Each row is a point on a tangle of strands that fork, close into loops and nearly touch. The rows are in no order.
(in the rows, 128 means zero)
Two points are linked if the straight distance between their rows is under 178. Some points are linked to none.
<150>: [113  78 155 168 159 143 113 123 131 139 177 112 117  83 134  88 161 159
 120 167 205 143 146  78 118  76 141  74 152 145  97 138 158 111  97 126
 144 102 143 126 114 129 155 150  98 159 144 187 162]
<567>: [143  98 124 180 181 129 141 129 106  75  96 140 100 140 148 117 117 100
 104 130  99 114 158 113 102 138 116 137  93 111  92 116 149 137 109 160
 127 104 121 140 155 100 163  93  92 111 122 154 149]
<95>: [ 60 136 138 189 116 122  96 104 159 147 128  93 138 177 103 125 150 153
 137 108  90  97 168 192  88 150 169 116 130 140  95  96 105 146 137 142
 118  68 161 108 187 210 119 125 152 160  57 102 160]
<1241>: [135  79 106 127 116 119 154 118 103 132 150 157 145 147 159 137 141 100
 178 156 155 121 116 127  71 149 112 135 119 182 113 130  79 116 124 112
  87 154 111 126 142 108 137 119 144  70 147 154 132]
<22>: [136  61 156 127 188 146 119 135 109 129 179 122 133  92 171  64 119 143
 111 152 197 157 156  99 119  87  79  76 143 185 122 136 154 124 105 106
 165 134 150 130  96  93 143 125 107 105 174 191 123]
<309>: [181 169  85 139 163  81 109 126  99 100  60 126 129 162 157 136 130 135
  87  79  86 116 140 156 126 146 127  86 105 127 131 108 144 152 178 108
 136  93 159 126 140 138 151  80 123  84 107 126 124]
<157>: [108  88 166 129 110 156 157 142 102  76 122 179  94 104  64 119  89 114
 121 142 107 146 131 141 118 131 113 229 110  99  69 133  93 130 143 146
 131 141  76 117 143  81 166 157  90 195 134 141 148]
<1236>: [104 120 150 165 128 130 112 119 150 180 106 120 130 192 127 104 190 120
 121 100 137  81 164 125  80 134 119 172 139  87 136 103  81 110 117 112
 147 139 107 134 201 210 144 150 126 142 112 164 144]
<1093>: [187 165  97 116 102  85 132 140  75 144  84 176  82 126 108 144 148 139
 108  74 142 140 146 123 138 156 126 154 142  49 131 130 106 159 191 122
 117 141 107 115 169 160 136 128 104 129 141 175 151]
<310>: [142 130 120  92 106 104 139 114 118 169 157 139 178 150 162 135 134 126
 182 140 157 120 113 130  98 146 107 134 169 202 145 128  93 133 137  85
  86 166 123 111 122 145 126 122 189 120 161 138  94]
<472>: [ 84  91 173 140 127 170 160 151 121  77 126 169  87 100  99 114  71  83
 105 149  61 124 116 145 128 136 135 209  83 102 111 121 123 127 131 158
 174 145  87 128 109  97 135 139  92 154 145 102 130]
<311>: [199 156  84 106 142 101 130 131 108  91 109  98 185 110 121 119 118 126
 113 132 144 126 116  70 169 103  83  77 153 161 142 180 167 119 154 121
  78 129 122 113  85  50 155 109 159 116 145 156 103]
<4>: [140  95 100 172 137 122 134 144 137 151 188 125 119 104 139 142 178 132
 140 166 199 119 165  71 144 107 132  85 137  93 138 142 141 105  37 155
  76 142 112 173 166 113 143 105 105 111 113 195 134]
<459>: [176 175 107  76  82 111 148 114 108 136  88 129 107 177 131 189 151  94
 129 114  75  88  61 133 142 149 146 167 101 111 160 117  87 116 176 108
 147 203 109 137 107 124 150 130 130  67 116  75 106]
<597>: [108 140 126 147 110 122  96 159 144 190 207 127 140  78 171 135 153 201
 142 127 189 142 146 166 165 143 148  69 145 148 162 121 137 145  79  89
 149 146 168 144 155 207 115 108 108 121 133 154  99]
<1293>: [106 120 148 118  99 127 117 128 153 184 133 157 111 162 104 101 158 154
 154 100 182 100 187 168  91 167 113 194 165  76 122 116  64 142 127 126
 112 164  85 131 213 190 122 144 140 158 126 190 132]
<964>: [155 119 133 129 127 103 122 121  73  92 125 130 143 113 123 117 121 154
 101 109 148 170 135 141 137 112 101 131 160 171  89 133 127 128 199 135
 112  91 148 105 128  96 182 126 102 159 139 146 149]
<1140>: [107 173 113 166 133 139 130 166 134 116 123 131 112  83 100 172 100 122
 126 159  56 119 112 106 163 131 185  80 108 117 122 141 184 162 125 140
 133  77 138 121 100 116  93 104 150 166  92  64 120]
<1213>: [139 170 130  96 132  99 110 124 121 156 104 100 150 131 130 106 150 158
 115 103 137 142 131 133 148 106 136  99 155 131 152 125 149 133 157  92
 133 114 159 115 104 165 127 144 156 148 137 121 120]
<485>: [ 86  81 150 125 100 167 162 180 114 104 184 193 101  50 102 144  65  94
 125 183 105 135  92 140 144 151 142 170  87 106 126 148 127 122 111 161
 161 160  94 139  95  92 110 131 117 139 151  95 100]
<615>: [ 88 120 138 157  88 142 139 149 117 159 170 196  66  70 103 154 146 138
 164 153 141 132 136 162 112 153 184 112 114  93  95 116 101 160 113 123
 123 126 111 111 151 155 106 141 117 147 142 158 150]
<662>: [199 144 132  96 145  99 125 103  62 124  83 121 112 164 174 131 133 119
  83  92 101 128  99 101 129 117 104 140 133 146 148 109 129 121 194  82
 178 178 156 114  76 134 185 135 103  69 170 132 108]
<786>: [ 88 141 161 115  92 139 139 123 159 168 179 116 132  72  90 147 113 141
 147 178 120 146  83 103 150 112 154 134 154 122 129 158 145 116 106 134
 139 129 127 131 107 135 117 160 144 209 124  67 123]
<521>: [132 118 181 138 153 124 138 110  81 103 101 128 141 161 138 118 112 115
 114 128  75 125 108  89  99  97 119 182 127 196  89 107 119 128 176  80
 144 140 138 100 103 104 204 138 131 165 139 114 124]
<995>: [111 173 115 112  94 147 155 153 145 113 122 140 153  92  71 161  74  99
 141 154  45 110  73 103 149 156 146 157 124 106 132 165 153 157 134 110
 125 151 101 104  84  98  92 131 199 163 137  56  75]
<322>: [107 140 112 149 147 134 108 126 131 127 138 117 152 127 143 144 120 131
 133 130  99 136 120 143  98 128 163  53 118 196 121 116 147 155 142 101
 136  52 160  90  95 145  92 134 173 114 108  82 127]
<1253>: [148 104 116 147 139 142 144 150 121 158 124 150  81 137 161 135 173  78
 134 152 158 100 131  46 106 120 133 126 116  76 174 128 127 115  88 114
 122 186  89 160 118 144 127 150 105  77 173 193 109]
<720>: [106 123 129 114  94 141 132 126 135 117 186 112 180  84 103 156  97 132
 152 170 130 168  75 128 125 129 141 131 144 184 115 157 120 104 151 138
 123  94 136 117  97 113 108 173 153 179 128  57 131]
<1165>: [143 143 106 166 170 113 126 136 106  84  72 126 132 134 128 125 115 115
  99 119  70 113 143 114 120 124 133 102 114 139  98 117 159 165 150 124
 119  76 136 109 119 105 143  92 138 139 109 139 137]
<573>: [ 89  75 145 144 140 117 112  80 125 114 137  94 166 162 137 107 151 146
 133 114 159 156 143 164  57 106 119 145 144 176  73 106  72 110 174 125
  99  76 156  95 145 140 153 158 108 135 113 132 178]
<895>: [150 115 124 136 147 127 143 167 113 138 164 158  59  96 190 127 127 135
 107 119 142 133 157 131 188 145 125 103  84  94 154 123 165 148  65 140
 147 205 121 190 143 117 131  88  57  55 161 190  85]
<1090>: [136 163 156 129 174 131 120 119 145 142  99  75 141 169 148  98 138 122
  99 141  98  80 108  48 160  79 120 126 133 136 141 133 198 116  84 103
 147 150 130 146  87 112 163 107 145 128 118 104  91]
<176>: [171 126 119 123 139 103 122 132  68 139 126 125 126 128 183 132 135 115
 113 121 135 136 110  78 114 105 113  73 121 181 154 126 138 122 168  59
 167 141 170 110  78 139 143 126 112  50 165 141  99]
<678>: [110  86 111 120 103 156 143 131 162 148 157 178  85 103 114 132 145 121
 166 135 202 127 163 154 101 158 136 135 102  62 147 111  87 112  76 166
 119 158  92 167 180 137  85 150  95  79 150 180 151]
<687>: [135 129 115 114 120 129 130 135 148 137 112 154 120 123 129 111 136 129
 142 107 161 134 144 167 123 156 114 120 125  92 157 121 120 140 113 146
 122 119 121 138 153 155  75 132 125 106 145 155 144]
<631>: [166 157 105  49  76 101 145 123 150 138 144 123 161 144 145 141  98 138
 158 109 141 141 100 158 168 163  94 165 136 138 165 150 111 106 119 165
  95 173 113 150 128 104 110 107 160 117 126 112 106]
<84>: [116 117 115 111  78 104 122 119 148 165 158 125 150 174 129 139 165 159
 164 102 185 106 165 179 117 164 110 178 160 108 146 129  67 116 120 160
  77 155 109 157 213 175 119 110 148 137  84 155 132]
<292>: [ 99 171 170 106 109 112 120 109 153 173 124  81 150 140  94 125 157 156
 134 123 112 128 110 108 147  90 149 147 167 130 126 131 135 119 143 109
 127 123 136 126 118 167 141 174 152 201 106  84 134]
<2>: [170 111 106  91  79 102 147 109 113 117 149 109 155 160 123 174 154 129
 146 136 162 149  97 110 127 104 112 177 141 134 126 145  70  67 157 157
  73 139  96 160 148  95 154 152 112 134  88 108 157]
<345>: [132  74 106 188 199 152 115 139 154  91 139 117 115  95 158  96 123 129
  94 144 171 128 160 124 133 111 116  32 100 120 114 134 175 130  80 168
 139  78 154 150 135  88 117  74  78 105 119 184 159]
<1032>: [145 114 125  65 115 148 135 126 130 109 125 133 183 132 127  77  69  95
 149 126 142 160  87 119 113 123  66 170 144 178 151 155 113 100 143 120
 124 158 109 104  81  81 109 163 166 116 190 129 110]
<127>: [130 160 116  72 128 154 121 119 191 147 107 115 174 116 117 118  85 113
 165 126 134 149 101 140 118 152 118 105 166 126 171 144 141 131 122 130
 117 118 132 112 105 132  44 169 224 144 152 103 104]
<519>: [115 161 143 101 113 139 149 144 163 133 140 111 154 128 105 140  76 139
 137 161  76 103 106 126 196 127 123 160 126 139 139 163 167 117  61 168
 114 163 109 153 125  76 119  68 165 160  89  67  83]
<289>: [152 127 121 171 154 121 113 144 132 144 149 105 129 104 129 116 172 148
 115 157 177 115 154  61 160  86 136  66 174 107 125 155 175 126  82 147
  92 112 128 137 149 114 155 115 112 182 119 187 150]
<535>: [ 96 133 124 184 110 105 115 136 128 137 127 139 135 175 107 145 160 147
 149 113 109  85 171 168  92 159 152 143 149 122  73 126  79 169 140 144
  76 108 115 113 200 175 137  95 154 172  72 148 146]
<803>: [153 113 133 101 162 124 123 130 136 146 143 116 158 129 194  70 109 140
 121 110 162 152 138 135 141 121  77  95 137 180 171 132 154 135  86 111
 133 157 152 134 105 120 124 114 127  81 170 158  99]
<900>: [115  98  99 185 179 115  92 108 139  94  91 111 144 141 133  85 156 140
 111 107 159 133 185 154  74 125 112  85 147  99  81 122 126 152 141 156
  93  49 142 106 180 161 128 102 120 130 115 189 178]
<771>: [145  82 113 137 142 122 157 123 124 125 144 169 110 155 164 101 133 110
 148 135 161 120 151 147  83 163  92 153  93 148 103 113  93 135  86 152
  94 180  91 158 171  96 158  90 123  58 148 184 112]
<654>: [ 75 114 185 134 161 171 115 124 166 185 136 142 115 130 141  91  92 141
 137 124 112 106 149 177 122 142 133  96 136 149 150 105 142 159  60  96
 177 128 155 106 136 189  73 119 167 125 139 116 110]
<1275>: [129 159  88 121  86  92 105 111 116 112 122 118 159 138  83 151 169 142
 160 101 139 159 142 134 109 113 137 151 183 148  90 148  84 142 215 133
  43  87 116 101 145 122 134 183 152 191  99 131 158]
<1191>: [150 212  83  82  95 103 101 137 146 158 118 108 141 113 128 184 139 147
 131 114 123 138  85 154 177 157 168  62 121 124 170 125 169 138 155  86
 153 125 166 130  83 155  88 120 187  80 111  70  84]
<1072>: [114 157 150  74 100 124 158 125 141 188 126 157 112 123 128 128 123 106
 169 135 122 108  92 101 135 150 122 176 144 101 172 132 117 149 123  98
 125 195  94 114 121 151 100 158 161 144 177 130 100]
<578>: [190 163 118 118 142 105 164 123 101 121  94 130 105 164 127 144 139 114
 100 132 101 100 118  53 158 122 115 177 139  92 127 138 154 111 120 132
 104 180  96 142 121  88 171 116 118 121 133 142 111]
<942>: [103 147 181 112 136 135 154 124 129 143  87 152 109 144 114 107 113 109
 137 113  71 107 108 128 117 133 132 182 136 110 130 120 115 165 144  99
 159 148 108  97 116 137 119 153 153 157 164 117 129]
<155>: [139 142 122 131 129 105 113 163 110 170 165 147 107  80 184 116 135 177
 107  99 162 140 141 157 182 150 126  90 120 111 172 114 141 152  97  89
 161 172 160 164 146 185 123  95  61  83 161 173  94]
<463>: [113  93 121  87 106 147 138 112 156 145 139 171 109 139 112 117 137  97
 182 139 206 149 139 126  78 142 112 187 129  86 138 117  62  92 136 145
 102 158  69 137 150 106  94 198 115 113 169 168 156]
<811>: [125 142 112 124 111 111 123 129 130 100  99 120 148 170  96 143 142 141
 138  88 118 127 168 162 119 136 128 188 168 103  79 151  72 173 190 152
  50 101  99 120 188 124 129 124 155 196  67 144 156]
<185>: [161 125 120 117 112 117 159 129 118 157 150 129  86 139 147 175 163 106
 127 150 137 113 111  57 160 117 142 163 122  74 177 130 127  83  83 139
 104 210  96 174 117 115 143 135  87  97 144 144 104]
<411>: [162 162 116 123 119 106 141 149  92 149 111 135  75  85 105 139 154 142
  97 109 131 142 141  83 181 117 132 118 147  37 146 146 164 147 128 138
 127 136 118 133 128 150 130 139  84 157 151 167 141]
<862>: [138 136 128 170 142 123 138 172  99 125 153 154  67 108 173 162 126 122
 101 146 107 112 139 117 181 146 159 103  82 106 133 111 171 145  72 148
 147 152 131 176 140 108 145  50  65  84 107 131 111]
<107>: [129  69 114 187 182 144 116 128 126 114 170 146  89  97 168 107 159 134
  99 141 207 127 182 116 101 130 120  63  93 103  88 106 146 126  80 142
 150 127 142 169 150 126 178 104  70  70 147 212 139]
<588>: [100 161 130 142 136 142  93 124 164 156 103  93 113 137 123 147 137 127
 120 111  93 109 131 160 140 127 166  81 103 108 169 101 170 119 104 134
 172  74 162 153 131 186  74 134 131 110 100  73 127]
<685>: [122 202 128  67  93 130 130 120 164 126 124  99 146 125  99 158  92 118
 124 149  66 108  73 122 192 147 136 154 110 106 154 152 171 123 105 124
 149 181 125 134  80 101 113 102 189 125 119  33  52]
<399>: [124 120 134 123 197 174 121 138 177 110 103 119 131 115 143  68  61 123
 101 121 100 133 149 148 169 107  98  70 118 139 172 141 192 146  83 164
 165  94 150 123 102  95  69  94 133 113 132 119 128]
<268>: [136 159 116 117  92 128 144 138 127  98 109 113 118 140  84 176 119 105
 115 123  65 114  99 125 164 124 149 171  93  89 142 134 127 105 134 158
 131 121 121 161 127  93 126 117 125 135  77  60 129]
<608>: [ 81 133 167 132 168 174 122 152 168 163 147 142  89 101 169 118  74 111
 142 152  81 110 119 130 159 131 148  85 114 131 164 130 182 166  58 120
 188 152 137 131 100 159  50 100 154 111 148  93  80]
<1227>: [145  86 130 150 173 117 126 118  80  96 131 130 161  96 151  87 111 130
 114 130 162 160 153 106  97 100  84  81 145 192 101 134 135 144 165 107
 136  92 161  88 107  90 162 113 123 119 162 178 146]
<1180>: [ 76 142 158 139 140 157 110 102 192 120  90  93 121 142  80 129 101 135
 137 113  66 106 142 165 140 119 156 124 117 113 134 108 156 128 113 156
 158  77 154 134 150 149  71 136 143 174  86  71 141]
<929>: [ 58 114 153 191 100 146 108 136 137 164 181 156  84  84 100 131 150 184
 155 152 130 136 171 189 122 154 188  91 122 113  66 118 113 156  90 147
 134  93 140 105 160 193 119 131 113 180 105 147 169]
<18>: [115  66 131 147 154 162 158 129 131  84 127 175 107 127 128  90 102  81
 133 147 129 126 146 128  84 138  99 166  88 120  82 122 109 124  86 171
 118 144  77 147 142  68 125 123 115  96 153 172 137]
<1315>: [173 158  67 120 117 116 133 134 125 126 125 109 179 112 124 169 151 116
 157 150 145 119 105  72 132 117 127  72 149 159 147 161 149 119 143 111
  78 112 120 123  91  88 123 132 190 120 129 118 100]
<1351>: [140  98 117 128 136 111 117 108  68  94 100 162 108 122 130 112 126 126
 110  96 171 185 155 160  77 139  97 138 122 115  89 104  93 139 212 120
 135  80 152  95 141 123 143 152  75 106 155 161 186]
<642>: [115 147 133 151 134 138 139 170 119 147 142 147  93  85 137 154 107 121
 124 154  97 117 115 120 180 132 162  99 112 101 150 131 172 149 101 136
 159 131 132 139  97 127 100  94 110 125 128 103 109]
<1030>: [107  86 168 133 156 131 114 114 122 136 148 132 109 114 138  72 116 200
  95 108 171 162 193 219 133 130 117 120 134 135  92  98 121 143 116 147
 156 110 169 124 171 155 149 108  87 152 123 172 156]
<1340>: [172 164 113 134 118  91 120 113 112 108  88  84  99 169 106 173 160 148
  79 103  95 122 127 109 165 111 142 151 111  91 123 122 140  96 159 151
 123 111 137 174 152 124 171 113  83 141  58  83 149]
<835>: [ 78 129 179 107 126 154 139 112 167 128  97 139 126 145  88 102  83 125
 157  98  89 131 137 199 106 150 135 175 134 126 125 109  93 155 139 127
 149 108 131 101 143 155  72 149 162 175 123  94 144]
<406>: [141 143 129  94  99 139 130 106 136  77  85 102 145 146  85 151 143  87
 119 107 104 150  83 104 105  90 127 196 126 116 136 129  92  89 211 112
 132 110 116 127  91 119 144 216 101 160 126  78 163]
<516>: [ 90 110 180 115 132 140 139 148 115 190 170 182  90  99 161 118 117 126
 156 135 122 111 121 152 112 141 147 112 121 161 143 105 120 181  99  59
 178 165 137  99 112 180 108 116 153 107 167 142  97]
<139>: [150 113  89  95 103 125 151 113 163 111 119 126 138 161 104 137 131 103
 158 109 167 149 133 110 113 127  94 190 128  74 151 143  76  81 131 184
  78 133  76 169 160  85  99 167 110 122 110 135 167]
<910>: [ 95  95 190 135 133 119 137  90 109 123 122 132 130 179 138 105 138 129
 128 117 121 128 134 152  67 120 112 199 145 179  68  95  67 127 169  92
 129 127 127 101 144 131 183 152 125 164 130 128 157]
<879>: [171 173 104 119 141 113 115 151 121  91 118  78 173  96  90 124 114 153
  89 132 123 132 115  96 193  90 130  85 154 141 127 175 195 134 132 151
 109 104 140 121  94  64 143  91 151 188 105 107 120]
<1097>: [141 109 138 154 196 143 107 131 162 121 124 105 109 112 152  74 123 167
  83 116 168 125 186 145 176 122 105  74 135 116 138 129 181 132  62 182
 156 116 157 167 177 119 135  81  69 132 113 170 141]
<810>: [100  68 113 184 170 148 110 110 143 107 122 145 107 132 145  99 168 119
 113 126 183 125 177 146  52 137 131  91  97  80  92  97 115 124 110 141
 142  82 138 121 163 164 134 134  90  66 142 195 170]
<147>: [171 137 106  67 125 112 114  98 139 100  95  86 207 180 140 113 126 116
 137 103 145 140  91 134 113 106  92 142 145 194 147 137 109  90 161 112
  98 136 127 121  88  84 144 144 186 106 139 105 109]
<55>: [165 142 121  75  84 119 140 136  77 113 148 127 130 101 144 161 100 118
  97 131 106 160  59 122 178 113 120 161 106 139 154 139 128  80 183 121
 165 168 138 133  76 105 150 135  90 105 148  80 102]
<79>: [ 86 159 124 153 102 137  95 138 161 198 171 110 111 110 148 156 161 161
 136 130 146 134 122 147 154 155 179  76 125 119 176 103 153 119  83 128
 173 117 172 157 161 218  84 128 101 110 112  90 121]
<1103>: [147 131 134 126 135 126 120 145  95  78 123 112 166  79  79  97  99 148
  91 135 118 154 129 106 160  87 107 133 166 155 101 165 162 142 174 142
 112  95 133  86 107  71 162 133 118 222 134 135 148]
<528>: [170  99 112 119 128 139 146 109 104  77  98 113 150 162 132 136 128  67
 114 152 108 129  76  54 107  86  98 186 125 160 132 150 114  64 151 134
 113 163 101 133  81  73 169 169 106 111 150 113 118]
<637>: [118 110 161 125 133 129 148 123 118 102 105 162  76 136  88 115 108 130
 120 100 134 139 175 152 120 147 107 218 117  55  93 119  90 140 136 178
 129 131  87 150 194 103 128 125  94 167 111 158 172]
<896>: [154 155 130  70 146 105 102 120 138 167 112 100 187 162 162  81 105 157
 112  78 150 144 141 158 154 125  97  90 153 173 174 120 147 141 130  76
 132 144 168 110  91 143 124 109 191 101 138 129  91]
<103>: [110  90 120 172 154 145 112 122 119 144 140 124 109 137 162 124 192 106
 113 138 176 131 124  97  69 109 148  92 110 111 141  99 123 103 126 102
 156 100 143 127 121 191 129 168  96  71 153 163 159]
<211>: [ 45  98 181 183 134 148 118 116 141 149 152 131 109 139 122 103 118 171
 142 140 113 117 165 198  88 141 165 114 126 169  58  94 101 159 108 119
 138  81 155  75 146 182 126 132 139 168  99 125 163]
<456>: [101 144 136 127 118 153 117 138 123 130 164 103 143 101 132 170 106 107
 128 159  84 155  71 106 127 116 180 100 106 184 133 119 147 116 158 101
 175  84 164 118  62 131 112 162 144 128 125  27 107]
<1221>: [150 138  77 132 133 116 118 134 156 148 150 109 187 129 154 135 146 145
 161 146 172 117 140 110 139 136 116  62 157 152 164 160 147 124  88 130
  72 125 127 147 144 131  99 106 169 120 118 149 109]
<254>: [118  89 133 132 146 136 124 123 155 110 144 132 156 135 139  81 105 160
 150 144 165 114 177 187 136 136 100 118 153 150  90 149 127 145  79 190
  75 112 124 137 173  98 117  76 146 156 106 167 139]
<1244>: [146 182 107  78  74 107 151 122 150 174 110 119 121 155  86 169 157 115
 158 111 118 106 111  98 139 149 139 180 152  55 171 140 100 121 142 118
  95 169  88 128 145 141 105 160 169 153 113 115 116]
<16>: [113 115 117 143 178 158 113 144 155 124 149 113 142  99 169 123  90 128
 119 134 126 141 136 141 144 121 136  22 118 166 154 123 170 147  99 119
 172  61 175 111  85 136  63 106 138  95 119  94 128]
<530>: [102 151 136 113  97 128 125 133 159 205 156 129 111 125 141 152 160 124
 157 140 150 105 105 128 125 157 165 128 130 102 195 111 122 123  97  95
 150 178 126 143 149 214  93 149 142 114 149 119 103]
<855>: [133 134  92 171 104  98 109 112 117 106 127  99 136 143  88 163 194 129
 137 125 130 150 129  80 103  91 150 136 160 114  82 141 100 109 162 154
  44  67 118 114 153 121 164 182 104 174  76 134 192]
<397>: [125 108 109 160 161 107 109 144 123  98 113 139 162 130 136  92 126 145
 143 124 153 121 191 167 114 134 100  86 177 145  85 146 126 182 139 147
  64  89 127  93 166 120 128  84 155 158 124 190 140]
<1230>: [122 110 122 108 153 170 128 143 164 122 137 148 154  86 141 114  45 106
 156 138 122 162 110 155 113 146 117  67 135 155 158 135 144 154 110 124
 159  88 145  90  83 124  28 152 188 109 165 107 117]
<830>: [157 155 105  72  84 116 146 154 128 141 138 163 125  80 147 137  81 140
 153 108 140 153 105 178 181 180 107 121 116 106 180 144 129 147 121 149
 119 163 128 136 118 128  73 110 140  95 166 138 104]
<660>: [ 96  91 117 152  95 140 148 130 101  74 139 178 156 117 101 155 108 104
 174 146 112 151 106 159  65 149 127 152 121 178  59 126  71 146 175 116
  86  86 114  80 126  96 124 146 135 143 139 113 162]
<237>: [170  90 114 128 123 115 159 101  95 103 123 143 135 181 144 163 151  93
 143 148 130 126 101  76  84 121  98 189 124 159  95 132  63  77 143 134
  91 170  96 142 148  83 194 139 102  99 126 136 136]
<1133>: [131 116 133 164 127 118 112 132  87 167 168 120 122 114 176 138 175 143
 130 144 159 144 122  76 110  97 149  71 131 181 140 117 133 121 158  65
 156 113 158 112  90 180 151 152 106 102 141 140 132]
<379>: [ 73  66 148 160 146 185 123 109 183 140 164 122 108  97 120 108 131 160
 150 147 187 134 175 182 120 139 143  79 102 115 118 112 127 105  56 174
 158  98 160 147 156 162  78 127 104 110 121 155 161]
<1360>: [ 86 115 135 131  83 144 154 165  87 110 167 175 100  62 106 178  84  82
 139 163  68 142  67 145 130 152 170 146  92 130 132 132 106 138 176 124
 162 130 125  99  91 121  99 146 115 129 142  66 120]
<735>: [107 109 160 113 140 119 103 128 126 173 146 133 153 119 148  72 125 187
 124 101 176 152 184 218 123 137 110 110 176 163 133 109 115 162 122 102
 126 118 165  97 154 186 121 118 139 147 145 176 127]
<205>: [ 72 121 146 180  96 143 149 155 105 128 162 163  57  96 114 190 142  81
 150 152  77 116  86 133 101 145 205 127  86  85 116 100 106 142 139 130
 151 115 112 121 123 144 107 151  99 124 123  99 156]
<684>: [155 141 115  71 100 138 142 114 120 108  92 131 156 136 100 136 117  90
 143 123 130 147  84  79 115 110  95 199 143 118 150 151 106  90 189 111
 110 163  91 108  81  93 140 196 126 144 168 115 126]
<125>: [104 118 113 186 126 109 106 102 130 120 152  77 151 148 132 136 192 155
 127 135 147 133 138 120  97  94 150  97 145 165  80 125 121  98 143 138
  88  71 149 120 144 147 173 145 111 150  78 127 175]
<790>: [142 171 155  84 129 132 113 114 143 106 112  55 133 153 122 111 105 135
  60 134  94 109  94  99 204  81 119 157 108 131 148 142 195  88 114 139
 174 156 140 154  67  77 169 103 102 125 115  62  83]
<94>: [142 120 151 126 201 135 133 132 130 121  98 122 112 145 183  59  81 122
  72 101  97 133 149 141 156 119  86 105 109 147 156 111 183 144  96 150
 178 140 166 132 104 106 123  90 101  82 158 146 108]
<730>: [141 144 142 130 176 125 117 101 153 133  77  82 149 216 163 110 168  95
 115 115 109  81 124  77  97  96 123 146 135 148 141 109 142 110 104  95
 132 145 129 145 126 140 164 137 162 107 125 116 114]
<1045>: [145 187 105 121  73 107 134 139 110  83 113 103 148 116  57 195 121 135
 108 144  56 129  77 111 178 114 164 169 101 130 119 151 131 104 176 112
 122 126 115 123  92  87 163 133 142 162  76  34  98]
<276>: [175 137 151 140 132 110 158 131  57  89 107 133 137 137 115 136 102 113
  94 142  79 109 116  66 143 119 104 187 132 159  85 146 145 127 157 114
 125 181 112 118 117  76 220 105 120 157 135 117  98]
<1328>: [ 95  61 140 148 155 173 148 128 176 100 159 165 125 117 123  83  93 131
 165 176 150 108 170 151 105 136 103 122 113 136  79 143 126 133  35 194
 107 132  90 147 152  75 115  89 142 129 125 174 135]
<1055>: [164 152  91 140 155 108  91  91 148  75  42  67 123 182 104 144 180 116
  81  79 107 113 129  89 106  97 138 122 116  90 133 116 140 100 175 129
 126  75 138 156 133 132 157 151 103 115  82 109 165]
<259>: [118 123 134 139 148 131 126  97 168 115  65  88 131 201 121 114 160 101
 121  86 111 105 143 110  83 108 120 166 117  98 133 110 109 117 136 127
 127  99 121 151 163 156 121 158 124 128  97 107 164]
<970>: [ 90 104 167 145 120 148 152 129 164 139 160 126 117 155 137 151 130 106
 163 167 123  99 111 120 123 133 142 159  96 125 136 121 111  93  61 156
 136 151 103 170 145 125 116 128 128 124 107  96 127]
<43>: [144 143 118 138 113  94 119 144  62 145 113 185  97  96 124 127 145 144
 125  96 148 159 154 159 103 149 126 106 136 119 113 109 107 166 196  90
 142 110 147  89 145 171 139 137  94 115 165 179 156]
<1006>: [117 154  95 149 108 121  96 135 171 177 156 105 185 167 139 138 176 156
 155 124 158  92 155 151 116 158 139 103 165 137 158 131 125 115  93 136
  91 128 129 152 193 194 109 103 174 130  95 132  98]
<508>: [187 162  97 111  91 111 145 142  63  69  90 144 138 124  75 175 106 110
 106 126  51 118  84  84 151 128 116 180 117 137 105 150 117 124 193 108
 115 172 102 100  95  71 190 119 136 138 111  95  96]
<636>: [ 96  69 166 142 128 160 136 130  83 103 162 168 118  83 120 108 103  99
 138 168 137 151 113 104  83 104 130 140 111 176  86 117 115 116 157  91
 173 119 123  94  81 103 141 160 115 130 178 137 131]
<914>: [103  90 164 145 144 148 131 110 137 111 112 124  80 114  99  99 125 169
  99 117 156 148 173 170 132 126 131 151 120  80  97 115 128 120 114 185
 152  90 138 147 169 130 132 125  69 167 109 153 183]
<1285>: [174 177  82  77  81 107 137 110 137 135  84 124 154 173 112 176 145  94
 168 115 112 108  73 118 116 163 133 141 125 124 161 136  89 121 167  91
 100 169  95 120 102 118 112 151 193  96 130  88 102]
<312>: [135 220 140  50 109 117 101 104 150 127  94  74 139 139 119 118 100 152
  80 110  79 112  96 141 211 127 121 147 110 105 156 132 192 129 128 102
 183 177 147 130  57 102 141  89 152 101 122  65  59]
<894>: [176 195  90 103 112  95 111 136 103 126  91 119 109 145 150 172 140 140
  99  97  90 110 109 151 182 150 151  92  89 120 156 113 156 142 162  99
 156 135 155 140  91 136 131  74 137  62 110  92  93]

A fork is a point with three links, a tip a point with one. Leave the first point through the second and follow the links. Name the first fork or tip that comes.
<735>; <1030> | <276>
<1103>; <879> | <259>
<95>; <211> | <735>
<1236>; <1293> | <964>

How many points has the smallest loop of links through each point below? Write none if it is on no loop.
<1213> | 11
<588> | 7
<1221> | none
